Each row is a point on a tangle of strands that fork and nearly touch. The rows are in no order.
Two points are linked if the straight distance between their rows is under 54.1. Some points are linked to none.
Z198: [ 20 -18  -7  -3 -25   2  15  -1 -21  -7  -7 -12  -5   5  -5   1 -21  -9
   1   4 -11  -9 -15  10   8   6  12 -14   9  -3 -13  12 -10   7 -20  12
  -6  -2 -15]
Z887: [-13 -21 -23  -2 -15   9  11   7   4   7   1 -15 -15 -19  25   5   0  -3
  22  -4  -1   1 -12 -11  28  16   4  10  -8  -8  26 -18   1  13   1  -9
  26 -18  12]
Z725: [-13   4 -18  12  18   2  16   1   5  -1  10  14  -4 -14  16 -22   9  22
   1 -11  23   7   7   4  15 -13  -4  -1 -14   9  -2 -17  17 -32  28 -18
   6 -13  41]
Z454: [-15  31   6  -3  35  -2  -6  -3  21  -1  -2  13  10 -17   5 -10  27  22
   7  -5  15   7  31 -14 -12  -3  -9   0 -13   7   5   2   7 -11   6  -5
   9   4  11]
Z439: [ -8  -5 -18 -17  -4  13 -37 -15  10  -4   2  -1  12  10  10   5 -12 -29
   5  -6   5  11   4  -4  23  16 -12  26 -18   5   6 -12 -22  15  37   5
  -3   7   6]
Z194: [ -9  16  23 -17   9  11  -2 -10  18   5  12   2  22  24 -11   1   3  -4
  -5  10  21   1  18 -12 -16  19  -3  22 -12 -10   9 -11  -1  19  18  11
  12   5  -6]
Z723: [  9 -18  -5   3 -26   5  17 -11 -10   3 -10  -9  -7 -16   0  -8  -1  -5
  13  11  -3  -4   0  -2  -2  14  17  10   0 -19  16   1   4  11 -13   8
  20   0 -10]
Z276: [ -4 -14  -5 -16 -15   4 -18 -11  11 -13 -18 -14   5   8   5   4  -6 -12
  26   4  -7   5 -14   1  18  28  -8  -3  -2  -1  -2   8 -12  22   7  -1
   3  -3  -5]
Z768: [ -3  26  38   1  12  -7  39  -7  18  13  13  -7   2   6  -8  -6  16  21
 -10   5  12   4  11  -3 -21  -2  -8   5 -18 -26  15  -8   6   5   0   7
  15  10   0]
Z341: [ 23 -15 -36  -2 -25   3  -5   5 -17   1 -14  -1 -15  -3  -2  -3 -21 -22
 -10  -3  -1   1 -17  13   4 -11  12   2   2  13   0   7  -3 -12 -11  21
  -9  -9 -24]
Z368: [ -3   3 -28 -10   9   0 -37  11 -10   1 -18  20  -1  10   2   5 -13 -16
   8 -17  -9  12   0  13   3 -20  -7 -13   6  29 -10  14  -6 -13   2  -2
 -23  -4 -16]
Z427: [-13  -2 -22  -9   7   3 -26  -6   1   1  -9   5  -1 -18  21   0  18  -4
  27  -8   2   9  11  -8   8   1  -3   4  -7   0  19   1   2  -1   6  -6
  12  -2   2]
Z123: [  2   6   7  12  12  -8  10  12  -9  14  22   2  -7   4  -5  -2  -8  15
 -34   6   4  -5   3  15   1 -36  11  23   3  -5 -16 -17  10 -33  27 -19
  -6  -5  27]
Z199: [-10  16   2   2  15   2   2   8   1   9   4   8  -3  -3   7  -2   8   9
  -4  -4   8   5  22  -9  -6 -13   2  14  -7  -6  -3  -9   1 -12  16  -9
   0   4  16]
Z702: [ -3   0   0  12   3  -4  14 -11  12 -10 -12  -2  -6 -30  13  -5  22  19
  25   4 -12   5   2 -10  -7   9   0 -26   1 -16  13   5  11  -3 -23  -9
  14  -8  15]
Z809: [ -3  -9 -12  -2  -4 -14   9  18   3 -15  17 -20   3  20  10  22 -19  -2
  -5 -13 -26 -12 -29   0  25   2  -7 -17  17   9 -22  -8 -19  -2  -3 -12
 -18  -8  16]
Z6: [-11  16  -3   8  20   0  12   2   6   4   5  13  -3 -14  10 -14  12  25
  -3  -9  14   7  20  -2   4 -15  -3  10 -16  -5  -3 -10   8 -22  22 -12
   5  -2  32]
Z282: [  9  -2  21  -3 -14   9  11  -3  -3 -12   1  -8   9  17 -17   5  -4  -7
  -3  10  -5  -3  -7   2  -5  21   3 -18   6  -5 -12  14 -10  22  -9  14
  -5   9 -13]
Z405: [ -2   1 -11 -12   7   7 -37   4  -7  -7 -18  21   7   8 -10   1  -4 -15
   7  -9  -1   9   2  14  -2  -2  -6 -10   5  25  -9  20  -7   3   7   5
 -17  -2 -21]
Z555: [ -6  17  30  14  10 -11  16  -5  10   3   2  -7  -6   5  -8   1  16  19
   1   7  -7  -1   3 -11 -24  -2  -5 -22   5  -4   6  13   6   4 -23   0
   4   7  -9]
Z604: [ 10 -17 -26  15 -21   5  35  13 -14  16   4 -17 -15 -13  11   1 -15  -1
  -2   2 -10  -8 -16  -5  13   0  12   7   3  -6  11 -18   2   1  -9   2
  14 -15   0]
Z365: [ 12 -15 -21 -10 -23   5 -31 -22 -10  -1 -17  14  -5 -13 -14 -18  -3 -30
  -6  -3  14   0  -6  13   4   0   8  25 -12  23   3   2   0  -1  -4  18
   0  10 -28]
Z57: [ -2  11  23   2  -4   5  41  -6   8  16   9  -7  -3  -2  -5 -10  16  20
  -6   6   6   3  14  -1 -10   2  -1  12 -14 -36  14  -9   1   6   3   4
  17   6  10]
Z770: [  2 -12 -36  -7  -7  -9 -12  18  -1  -2  10  -4  -6  16   8  20 -23 -14
  -6 -18  -6   3 -18   4  23  -7  -7   1   8  14  -2  -9 -13 -16   7   1
 -17 -14   1]
Z497: [  1  13  18  -7  26  -5  -5   3  -1   9  23   9   1  11 -18  18  -9  -4
 -46   4   5  -4  19   7 -13 -23   9  10   3  -8 -23 -11  -6 -13  31   1
 -13 -12  11]
Z775: [  7 -15   6  15  -3  -8  30  14 -14  16  29 -13  -9  10  -5   4 -18  16
 -32   1 -12 -17 -18   7  10 -19  13  11  14  -7 -13 -25   4 -20   6 -17
  -6  -8  28]
Z550: [  7  -5  -4  24  -2  -8  30   9 -13  16  24  -5  -8   0  -2  -6  -9  20
 -27   3   2  -7 -10  18  11 -25   6  19   6  -3  -8 -27  17 -31  20 -22
  -4  -4  31]
Z945: [ -1 -15 -22  22  -1 -20  21  22 -18   6  14  -9  -7   9  13   4  -7  11
 -14  -9 -24 -19 -27  -3  19 -13   0  -3  23  11  -9 -12   5 -22 -18 -16
  -8  -7  13]
Z139: [  7 -10  -7  -8 -17  -1 -24  -7  -8 -11 -24   9   1  -7  -9  -3   6  -7
  22   0   3   3  -6  15  -7   2   4  -3   7  10   0  20   3   9 -16   2
  -5   2 -23]
Z524: [ -5  -5 -31  10  14   2  11  -2   4   4   0  22 -10 -31  22 -19   9  18
   5 -12  17   9   4  -2  17  -5   0 -11 -12  11   8 -16  14 -31   7 -15
  17 -20  26]
Z51: [  9 -15  -2 -15 -18   4 -48 -17  12 -13 -21  16   8  -1 -16 -10   1 -16
  18  -5  14   3  -9  20   8  21 -14   7  -6  22  -4   4  -2  19   2   1
  -6   8 -17]
Z120: [-20  -1  -8 -25  13  16 -31 -14   7   3   4  11  16  10   3   1  -2 -17
   3  -5  11   8  17 -15   5  11  -1  32 -18   1   9 -16 -13  11  32   6
   1   9   7]
Z328: [ 10 -12 -24   7 -23  -5   6  -5 -12  -4 -16  -7 -10 -27  10   0   3  -3
  20   4  -6   0  -8   2   0   0  12  -3   1  -5  17   4   8  -2 -16   2
   9  -8  -9]
Z910: [ 17  -2  38  -3  -9   8  23  -4   0  -3  13   0  10  12 -22  -6   6  -3
 -10  12  17  -7  -5   9 -27   7   5  -4   5 -15  -1   9   9  17 -28  15
  16  16 -28]
Z739: [ -6  -2   7  -2  -8   3  -9 -16  13 -11 -13  -3   6 -13   1   0  29   4
  33  10   3   3   3  -6 -13  18   3   0   0 -12  18   9  16  14 -13  -2
  14   1  -7]
Z997: [ 21 -10 -26  -6 -19   3 -15  -6 -19   2 -15  11 -11  -8 -12  -7 -12 -26
  -7  -4   9   1  -4  15  -3 -10  14  10  -2  14  -1  13   1  -7 -10  18
  -3   4 -28]
Z807: [-22 -12   8  13   3   4  29  16   9   0  13 -22 -12  -4  26  -3   9  21
  15  -6 -10  -7 -16 -13  15   9   1  -3  -3  -4   5 -16  12   1  -2 -24
  15 -10  38]
Z285: [-21  -4 -22 -20  13  14 -47 -21   0   0 -15  16   6  -6   9  -5  10 -21
  19  -9   4   4  14  -4   7   5  -6  25 -22  19  18  -6  -2   5  16   0
   7  10 -13]
Z868: [ -9 -14   5  -3 -13  16  37   2  -4  16  10 -20 -11  -2   7  -1 -11   7
   6   2  -4  -5  -4 -13  11  18  10  17  -8 -29  10 -21  -3  16   9  -6
  16  -6  19]
Z668: [-12  15  15   7  13  -8 -14   8   1  -8 -15   8   2   8 -11  10   8  16
   9   3 -11   9  -3   1 -17  -4  -3 -29  18  18  -4  30   5   8 -18  -3
 -15  -5 -22]
Z780: [-16  19  42  -6  19  -8  11  -7  17   3  15 -12   2  24 -13  13   0  11
  -8   4   7   3   7 -19 -21  19  -6  -7  -4 -11  11  -3  -2  17   1   4
   1   1  -6]
Z619: [-13 -14 -43  -8  -6  -3 -16  18   1   2   4  -2 -12   9  19  16 -13 -12
   2 -25   1   5 -20  -1  24  -6  -8  10  -1  15   9 -14  -7 -17   6   1
  -2 -15   3]
Z364: [-13   2  39  10  18 -15  11   3   2   5  15 -18  -7  19   0  10 -10  21
 -33   6  -8  -8 -11  -8  -2 -19   7  -4  11  -1 -16  -6   2 -16   4 -19
 -10  -5  28]
Z503: [ 22  -6 -14  -3 -17   1 -15  10  -2  -5   5 -23   7  14   0  15 -21 -37
  -2   4  -8  -1  -6  16  22  10 -10   2  -1   0 -11  -3 -20  14  26   9
 -22   4   0]
Z269: [-12   4  -8  -4   3   4 -25 -14  12  -9 -14  10   9 -25   9  -1  34   2
  35   0   4   6  12  -6  -8   9  -4  -5  -3  -3  20   8  12   5  -6  -6
   9   1  -3]
Z843: [ -6 -10   4  26   1  -3  38  12  -2   8  14 -17  -9  -5  18 -10   2  25
  -3  -3 -10  -9 -16  -3  15  -5   0  -3   6  -1   0 -18  11 -16  -3 -23
   7  -6  35]
Z865: [-20  37  24   5  34 -16   1   1  19   4   6   3   3   1   2  -2  18  24
  -6  -5  17   8  27 -13 -16  -5 -11   2 -10   4   6  -1   8  -8   8  -8
   4   3  11]
Z894: [  0  -5   5   2 -15  14  39  -2  -6  21  10  -9  -7  -2  -4  -5  -7  10
  -5   6   4  -4   9  -3   2   5   9  22 -10 -35  11 -17  -2   8  11   0
  14   0  12]
Z342: [  0  -3   0 -19   0  10 -49 -14   4 -10 -16  28  19  -1 -19 -14   5 -15
  16  -3  14   3   2  16  -4   9  -2  13  -7  32  -2   6   2  14  -1   5
  -6  12 -24]
Z767: [ -1   8   1  11   7  -4   1  10 -13   6  -2   7  -8   6   8   2  -1  10
  -4   4 -14   3   8  -6  -6 -19   1 -12  16   3 -10   9   1 -11 -12  -5
 -11  -1  -2]
Z113: [ 18 -22  -2  -6 -27  -2 -42 -10  13 -15 -28  -2   3  -2 -12  -7  -8 -19
  19  -1   7  -2 -14  28  15  29 -18  -4  -2  16  -7   7 -12  21  -1  -5
  -7   5 -13]
Z711: [-15 -14 -40  -8  -4   8 -21  10   5   2  -6  -3 -15 -11  29  10   0 -17
  13 -21   7   7 -17  -1  28  -4  -5  15 -12  14  29 -14  -3 -12   6   3
  10 -17   0]
Z552: [  3 -14 -36  11  -4 -16   6  23 -11   3  14  -5 -12  16   6  10 -17   0
 -13 -13 -15  -8 -25   0  20 -16  -1   3  17  13  -7 -10  -3 -21 -11  -4
 -14 -14   3]
Z765: [  1   7  14 -15  -7  16   2 -16  15  11   8   6  18   8  -7 -15  11  -3
   7  10  19  -5  19  -6 -15  14   2  30 -16 -17  15 -14   6  15   9  13
  25  10 -10]
Z578: [  4   7   3  -2  17  -2  -3  11 -10  12  18  14  -3  10  -6   8 -13   1
 -33  -1   1  -4  15   3  -6 -31  10  16   5  -8 -19 -11   0 -21  21  -8
 -16  -7  15]
Z844: [-19  -5  13  -2   0  11  13  -2  15   3  -1 -16  -8  -6  12  -3  20  11
  23   6  -4   3   4 -18   4  25   4   4 -10 -28  20  -5   3  17  -4  -6
  21  -4  11]
Z722: [ -5   3  36  24  12 -13  30   4  -2  14  15 -18  -6   6   0   0  -3  30
 -27   9  -8 -11 -14   3   4 -22   6   4   4  -8  -8 -10  10 -22   7 -19
  -5   2  36]
Z691: [ 24  -2  16   1 -15   7  -6  -1  -6  -9   9   5  16  14 -23   1 -10 -30
 -17  16  15   1   3  19   7  23  -4   2   2   3 -16   4  -6  25  12  26
  -8  19 -14]
Z487: [ 11   4 -34  13   5  -3   8  -2  -7   4  -3  21  -9 -32  16 -16   2  14
   1  -8   2   7   7  -3   6 -11  -2 -14   0   4   6  -7  11 -32  -8  -6
   9 -11  11]
Z820: [ -6   8   8  -3   8  -2 -28  12  -4 -13 -19  19   8  11 -15   4   2   6
   5   1  -2   9  -1  10 -11   1  -6 -22  16  24  -9  30  -2  12  -6  -1
 -17  -4 -22]
Z915: [-11   3  30  -2   5   3  21  -3   8   4  12 -15  -2  18  -8  10  -7   8
 -11   8  -7   0   2 -20  -7  12   5  -5  -1 -21  -3  -5 -13  13   3  -1
  -4   0   9]
Z23: [  6  -2  22   1  -8   7  20  -4  -3 -10   5 -22   5  16  -6  12 -11  -5
  -4   5 -19  -9 -13  -3   1  19   4 -26   2  -7 -15   9 -20  24  -5   9
 -11   8  -1]
Z609: [-24  28  34   3  29 -14   3   1  18   4   6  -6  -3  14  -5   9   9  21
  -5  -3   8   8  17 -17 -20   4 -11  -3  -2   0   9   2   5   4   1  -7
   2   1   5]
Z568: [-19  24  11  12  22 -10 -19   8   5  -6 -14   7  -2   2   6   7  13  18
   9   0 -11  13   6 -10 -13 -12  -9 -25  16  19  -2  22   6  -2 -14 -13
  -8  -1  -9]
Z291: [ -1  -1  15   4  -4   1  28   4  -6   7   7  -9  -5  11   1   5 -10   9
  -8   5 -15  -8  -3 -12  -3  -2   8  -6   5 -19  -5  -2  -7   5 -10  -1
  -1  -1   7]
Z80: [ -9  17  16  22  25 -16   7   7   3   1   1  -3  -6   2  20  -8   7  30
 -14   1  -2   4   2  -9   0 -17 -11 -10  11   8  -6   5  11 -29   1 -22
  -3  -1  29]
Z140: [ 15  -2  -6   0  -8  -9   9  21  -2 -10  18 -25   8  13   2  26 -22 -13
  -8  -5 -30 -13 -26  11  22   1  -5 -20  10   2 -23  -6 -24  10   5  -5
 -24  -3   9]
Z426: [ -2  13  24  -7   7   5 -22   2  11 -15  -3  15  24  18 -22   2  -2  -3
  -3   8  14   8   5   6 -15  20  -6  -7   5  18  -1  15   0  22   7  14
  -4   6 -22]
Z813: [ 30 -14 -31   0 -26   3   9   8 -17   2   3 -10  -9   8  -4   4 -33 -28
 -20   1  -3  -4 -15   9  14  -4  10   2   1   3  -3   0 -12  -4   0  27
 -15 -10 -16]
Z137: [ -4  -3  22  26   9 -12  35   9  -7  13  14 -23  -1   5  10  -5   0  30
 -19   5 -16 -16 -25  -3   8 -15   1  -5  15   2  -7  -8  13 -26  -3 -23
  -3   2  36]
Z701: [-20  21  -5   8  27  -5 -29   6   9  -6 -13  10  -1  -8  17   2  20  14
  16  -9  -6  15  12 -11  -8 -12  -9 -16   6  16   1  16   4  -8  -5 -16
  -5  -4   0]
Z893: [  4   4  -2 -14   9   9 -29  -3  -8  -5  -7  31  23  -7 -24 -12   6 -17
   8   0  13  -3  12  12 -15  -8   4  13  -6  26  -1  11  11   0  -9  10
  -4  19 -30]
Z462: [  8 -22  -8  -8 -33   7 -12 -24   7  -8  -5 -10   1   5   1  -9 -12 -23
   8  10   3   2  -5  -1  24  31  -2  18 -14  -6   3  -9 -12  27  18  18
  11   6  -5]
Z589: [-13   9  -1  16  15  -9  -3  15   0  -2   2  -1  -6   0  23  -1   5  17
   1  -1  -9   5   0 -13   5 -16  -5  -8  12   7  -6   3   7 -17  -4 -19
  -3  -4  17]
Z698: [ 10  -2  37  -1  -5   3  18  -4   2 -10   7  -2   9  16 -26   5   1   0
  -7  13   7  -3 -12   5 -18  16   5 -19   7  -4  -7  15   0  20 -28  16
   3  12 -22]
Z755: [ 10  -4 -13  -9  -7   3 -20   6   4  -9  15 -16  10  13   1  23 -22 -31
  -7   1  -5   7   0   5  21   8  -6  10  -1  -4  -6 -10 -21   9  37   3
 -17   2  12]
Z251: [-19  19  34   6  28 -17  -3   4   4   2  12  -2  -6  16  -1  18  -6  14
 -32   4   1   0  11  -9 -10 -18   1  -2   9   3 -15  -1   0 -10  14 -15
 -14  -3  16]
Z367: [  5 -24 -17 -12 -26   3 -17 -14   2  -9 -18 -10  -3   1   3  -4 -15 -20
  18   2   0   1 -13   6  21  17  -4   7  -8   4   6   1 -12  15   4   8
   5  -6 -11]
Z453: [ -1 -10 -35 -16  -7  16 -39 -18  -9   1 -21   9  -5 -12  -3 -12  -9 -38
  -7 -12   4   0  -4  12   6 -12   2  24 -26  28  15  -1  -3 -11   7  17
  -5   6 -25]
Z121: [ 24 -13  13   0 -20   2 -22   6   3 -16 -22  -7   8   2 -18  -5  -8 -14
   7   7   2  -3 -16  28  10  31 -10 -18   8  10 -17  18 -11  24  -8  -2
 -15   9 -16]
Z830: [ -5   1 -37  -3   2  -5 -37   8  -9   2 -20  12  -6 -10  16   4   1 -12
  17 -19  -8  10  -4   9   3 -20  -7  -9   2  25   2  12   1 -17  -8  -6
 -12  -8 -18]
Z500: [-15  -5 -36 -19   8  13 -44 -11  -6   4 -20  12  -2 -12   6  -6  -1 -30
  11 -18   0   4   3   6   8  -9  -7  19 -26  27  17  -2  -2  -7   8   6
  -6   6 -16]
Z640: [ 34 -10   3   3 -19   4 -13  10 -12 -10 -15  -1   3   3 -21  -5 -15 -22
  -7   6   7  -4 -13  34  10  19  -4 -17  11  11 -23  18  -9  15 -10  10
 -19   8 -18]
Z425: [  2  20  28  20  16 -12  26   0   7  10   2  -3  -7  -1   1  -6  11  24
 -13   6  -5   0   7  -6 -15 -14  -7 -16   5 -10  -2   7   6 -12 -14  -3
   2   8   7]
Z501: [ 29 -14  -8   0 -23   6  17   2 -27  -4   3  -5  -6   9 -10   2 -25 -19
 -17   7  -2  -9  -6  11   6   1  14  -8   5  -5 -14   9  -9   6  -7  24
 -12   3 -13]
Z846: [ 11  25  22  -1  18  -8  26   6  -2  17  15  17  10   3 -18  -3   8   2
 -30   7  15  -8  23   8 -24 -29  -4  13  -8 -15  -8  -3   6  -5   9  11
  -4   9  -6]
Z316: [-18  12  10 -24  17  14 -19  -9  17   5   8   8  22  17  -7   2   4  -6
   0   3  17   2  23 -17  -9  15   0  29 -12  -1   8 -12  -8  16  28   9
   6   7   2]
Z948: [ 14 -14  11   2 -24   5  25 -13  -2  -3  -2  -7   3 -13 -11 -13  15  -1
  14  12   2  -7   3   3 -16  15  10   6  -2 -26  17  -1  12  12 -22  10
  26  10 -12]
Z335: [ 11 -10 -22  -7 -16  -4 -33  -9 -15  -8 -36  12  -5 -24  -6  -3   5 -16
  20  -8   9   2 -11  19  -6  -9   0  -1   2  21   6  20   7  -4 -18  -1
 -14   1 -23]
Z845: [-12  -8   4  -2  -1  -4  18  11   4 -10   8 -22  -2  13  16  10 -12   9
   3 -11 -29  -9 -30 -14  15   7   3 -15  10   0 -12  -4 -12   8 -11 -13
  -3  -8  17]
Z759: [ -2 -10 -15 -14  -9   8 -17  -1   8  -8  11 -13   5  13   8  17 -20 -22
   1  -3   2  10  -1 -10  26  15  -6  17  -8  -8   4 -16 -23  10  36   1
  -4  -3  18]
Z2: [  9 -12 -12   3 -12   1  22   9 -14  10   9 -10  -9   6   7   5 -20  -1
  -6  -2 -15  -6  -8  -9  11  -5  11   1   7  -9  -3 -11  -4  -1  -5  -2
  -3 -10   6]
Z63: [  6   0 -34  -1  -5  -6 -33  -4 -13  -6 -27  13  -7 -29   6   0  11 -13
  25 -12  -3   6  -3  12  -6 -19   0 -10   0  19   8  16   8 -16 -12  -3
  -9  -2 -21]
Z256: [ -4 -24 -33   4 -23  10  23  11   0  11   0 -21 -15 -18  17   4 -10  -4
   9  -2  -3  -5 -21  -9  23  13   8  16  -4  -5  23 -21   0   6  -2   2
  22 -19   3]
Z315: [  2  22  20  20  18 -17  28  -7   5   6   1   8  -3  -7   5 -13   8  31
 -19   4   2   5  10   0  -3 -19 -14 -10   2  -9  -6   3   9 -28   0  -8
   3   4  24]
Z159: [-22  -1  31  10   7  -1  34   4  10   6   8 -30 -15   3  12   0   4  21
   3  -2 -15  -4 -14 -23   0  10   5  -2  -9 -16   3 -11  -1   4  -5 -16
   8  -2  31]
Z483: [ 21  -9   7   3 -18   0  13  -3 -21  -5  -5   6  -3  -6 -18  -5   6  -5
  -1  10   4  -6   1  14 -16  -1  15  -6  15  -8  -5  18   5   4 -31  10
   5  12 -23]
Z747: [ 14   1   8  -2 -14   0  16  11  -2 -11   7 -31   9  13   5  16 -19 -11
   0  -3 -31 -13 -23   5  13  14   0 -25   3  -1 -20   4 -24  21   4   1
 -16   3   7]
Z749: [  8   9 -14  16   3  -9  -7   5 -10  -3 -12  10  -7 -13  10  -3   8  10
  11   0 -16   6   3   5  -7 -21  -1 -21  15   8  -8  17   8 -19 -21  -7
  -7  -2  -7]
Z366: [-23   2   4  -9  10   2 -13   8   8  -9  -4 -10  -1  15  12  13  -3   5
  12  -2  -7  15   0 -16   5   8  -5 -10   4   2  -5   7  -9   8   1  -9
  -5  -8   5]
Z968: [ 17   1   8   0  -7   4  12   5 -20   4   6  16   0   6 -15  -6  -1  -7
 -12   8   8  -7  14   7 -19  -9   8   0   8  -8  -8  11   3   1 -13  18
   3  11 -20]
Z689: [  8   6  19  -9   5   7  15  -3  -4   7  17   7  10  19 -16   9  -8  -8
 -30  13  12 -10  16   1 -17   0   3   7  -1 -23  -9  -5  -8  10  15  18
  -7   1  -3]
Z880: [  6  28  35   5  15 -17  43  -3  11  15  14   1   6   4 -14  -7  14  20
 -26   5  11  -1  13   4 -21 -21  -8   3 -12 -25   5  -3   8  -3   1  11
   8  11  -2]
Z975: [-19  -4  21   1   5  -2  28   7   7  -1  14 -30  -8  13  15   8  -9  15
  -2  -8 -24  -9 -29 -23   5  10   7 -12   1  -9  -8  -9 -11   9  -4 -16
   2  -8  27]
Z806: [ 11   1 -34  16   0 -12  -7  -2  -6  -5 -12  15  -7 -33  20  -4  10  11
  14  -6  -8   8   0   1   2 -18  -1 -24   9   8   3   4  13 -26 -21  -7
   0 -13   1]
Z375: [-12  -3 -18 -14   1  11 -29 -16   1   5  -9   8   2 -16  14  -4  16 -13
  21  -4   7   3  14  -9   8   8   0  23 -17   3  21  -6   2   6  13   3
  15   5  -6]
Z37: [ -9  14  37   2  30 -15  -4  -1   6   6  23   0  -1  15 -16  24 -11  10
 -49   5   5  -3  15   1 -14 -15   6   0  10  -3 -22  -6  -5  -6  22  -4
 -15 -12  12]
Z618: [  4   5  -7  11  10  -6  20 -19   8  -6 -10  20  -5 -30   8 -16  17  29
   6   2  -3   3   8  -5 -10  -4  -5 -28   2 -13   5   6  16 -20 -20  -5
  15 -13  14]
Z621: [ 11  -7   8  -4 -16   1 -10  -4  -9 -13 -13  12   6  -4 -20  -2   8  -4
  10   4   9   0  -4  15 -14   6   9  -2  14   4  -3  19  10  11 -25   5
   0  11 -24]
Z902: [-10   2  15   8   3   1  21  -7  15  -3  -6 -17  -7 -17   8  -3  25  20
  25   4 -15   5  -2 -16  -8  19   2 -18  -3 -23  16   3   8   8 -18  -9
  15  -4  11]
Z408: [ 17   1  23   2 -12   5  27  -8   7  -1   2  -3   6  -5 -12 -12  21   5
   6  12  11  -5   6   3 -28   5   3  -1  -1 -25  14   4  14  11 -24  10
  23  15 -17]
Z866: [  3  19   6 -13  18   2   8   5  -5  18  13  21  12   2 -19  -1   3  -6
 -21   3  14  -9  32   3 -18 -22   3  27 -12  -9  -6  -8   2  -7  16  11
  -6   9  -2]
Z961: [  8  10 -10  -7  13   6 -16   6 -16   4  -3  31  10  -6 -20  -8   6 -16
  -1  -1   6  -6  24   7 -21 -17   5   5  -1  19  -5  14   8 -11  -5  13
  -5  17 -25]
Z781: [  0 -19  -2  12   0 -14  24  15 -11   3  27 -18  -2  16   2   8 -15  11
 -26  -5 -22 -22 -31  -4  15 -13   7   0  21   1 -15 -20  -3 -13  -5 -19
  -8  -7  26]
Z842: [-28   9  10   2  21  -7 -13  14  11  -9   2  -6  -4  13  18  12   1  15
   5  -4  -6  13   2 -22   2  -6  -5  -6  10   7  -6   7  -3   0   3 -18
  -9  -9  14]
Z862: [ 13   8 -22   0   5   0  -4 -15  -3  -4  -8  25   7 -34  -7 -14  18   3
  10  -4  11  -1  24   0 -20 -11  -3  -6  -5   2   7   5   9 -19 -11   7
  10   8 -10]
Z431: [ -3   5 -12  -3  12 -10 -21  23   1  -9  -4   4   4  23   5  21 -20  -6
  -5  -9 -16   9 -11   9  14 -16 -17 -24  21  21 -23  10 -12  -6   5  -9
 -34 -15   1]
Z183: [ -4   8   8  -6   5   5   5   2  -4  12   9   9   3   9  -5   3   0   1
 -14   4   5  -1  21  -9 -13  -7   3  13   1 -14  -3   0  -4   1  13   6
  -4   3   0]
Z136: [-21 -21 -31  -2  -1   7  -4  17   8   3   4  -8 -15 -12  34   8   5  -3
  21 -15   9   2 -10  -7  31   6   0   9  -8   6  26 -17   1  -2  10  -9
  20 -17  15]
Z230: [  4 -11   1 -12 -21  13  -6 -25   4   8   3   7   9   1  -5 -19   6 -12
  11   9  16  -4  12  -5  -5  21   8  36 -15 -12  15 -14   6  18   8  16
  27  12 -14]
Z792: [ 13  12 -16  -2   7   1  -3   1 -12   7  -2  24   6 -19  -9 -13   7  -5
   1  -2   4  -2  27   2 -18 -18   2   2  -5   7  -2   8   7 -15  -2  10
   2  15 -16]
Z406: [ 18  -1 -19  11 -13   5  25   1 -13  18   2   6  -9 -20   0 -12  -6   1
  -6   2   6  -1  15  -1  -3  -7  10  14  -8 -15  11 -10   3 -11   3  10
  15  -1  -2]
Z489: [ 10 -17  -6 -12 -30   9 -19 -29   6  -4   2  10   6   6  -6 -17  -4 -22
   5   6  14   1   6   0  10  23   6  30 -18   2   5 -13  -5  23  14  20
  18  14 -14]
Z763: [-12   7  28   1   3  -2   1  -8  12  -8  -7 -12  -1   7 -10   5  16  13
  19  10  -6   4 -10  -9 -20  18  -2 -21   7  -3   9  18   5  15 -24  -2
   5   2 -20]
Z442: [ 27  -6  -6   3 -20   1 -18  15 -10  -6  -8 -14   5  10  -9   7 -21 -34
  -4   5  -2  -4  -8  29  19  14 -10 -10   3  11 -17  11 -18  15  14  11
 -24   9  -9]
Z384: [-13   2   1 -13  -1   5 -24   0  13 -13 -15  -9   8  15   2   8  -1  -1
  23   1  -6  12  -2  -5  12  22 -12 -12   4   4  -4  15 -13  21   9  -4
  -6  -3  -5]
Z403: [ 17   4  23  -9   2   6  16   3  -9   6  18  18  17  14 -24  -4  -3 -15
 -28  14  22 -13  13   8 -23  -5   3   8   1 -12 -11   2   4  10  -1  28
   3  10 -19]
Z586: [-16  21  -6   3  32  -3 -22   0  15  -8  -7  15   1 -21  16  -6  25  20
  12  -7   6  12  23 -15  -6  -8  -7 -15  -4  10   3  10   5 -15  -1 -13
   4   2  12]
Z857: [ -7  -9  20  -7 -15   5  -4 -17  14 -15 -13 -11   6   3  -9   0  16   3
  31  12  -2   0 -15  -3 -10  29   5  -4   4 -11   8  10  10  25 -20   1
   9   4 -14]
Z674: [  7   9 -12   4   8  -6   6 -20   8 -11 -10  24   4 -35  -1 -12  24  19
  15   0   7   5  17  -6 -22  -6  -4 -22   0  -8   5  10  14 -17 -18   2
  11  -5   2]

A fork is a point with three links, a tip a point with one. Leave the first point through the second and follow the links. Name the first fork or tip that comes.
Z489, Z462 -> Z589
Z427, Z375 -> Z198
Z830, Z63 -> Z183
Z113, Z51 -> Z844

A fork is a point with three links. Follow the links from the first point to the second and name the forks in between, in order.
Z739, Z689 -> Z589 > Z183
Z403, Z80 -> Z183 > Z589
Z6, Z384 -> Z589
Z368, Z806 -> Z183

Name the points in between on the shortest way along the links from the first point to the second, in order.
Z285, Z767 -> Z375 > Z427 > Z269 > Z739 > Z857 > Z763 > Z555 > Z425 > Z315 > Z80 > Z589
Z497, Z552 -> Z578 > Z123 > Z550 > Z775 > Z781 > Z945
Z487, Z194 -> Z806 > Z749 > Z767 > Z589 > Z842 > Z366 > Z384 > Z276 > Z367 > Z462 > Z489 > Z230 > Z765
Z408, Z845 -> Z910 > Z698 > Z282 > Z23 > Z747 > Z140 > Z809
Z845, Z578 -> Z975 > Z159 > Z807 > Z843 > Z137 > Z722 > Z364 > Z251 > Z37 > Z497
Z792, Z489 -> Z961 > Z893 > Z342 > Z51 > Z113 > Z121 > Z640 > Z442 > Z503 > Z755 > Z759 > Z439 > Z120 > Z316 > Z194 > Z765 > Z230
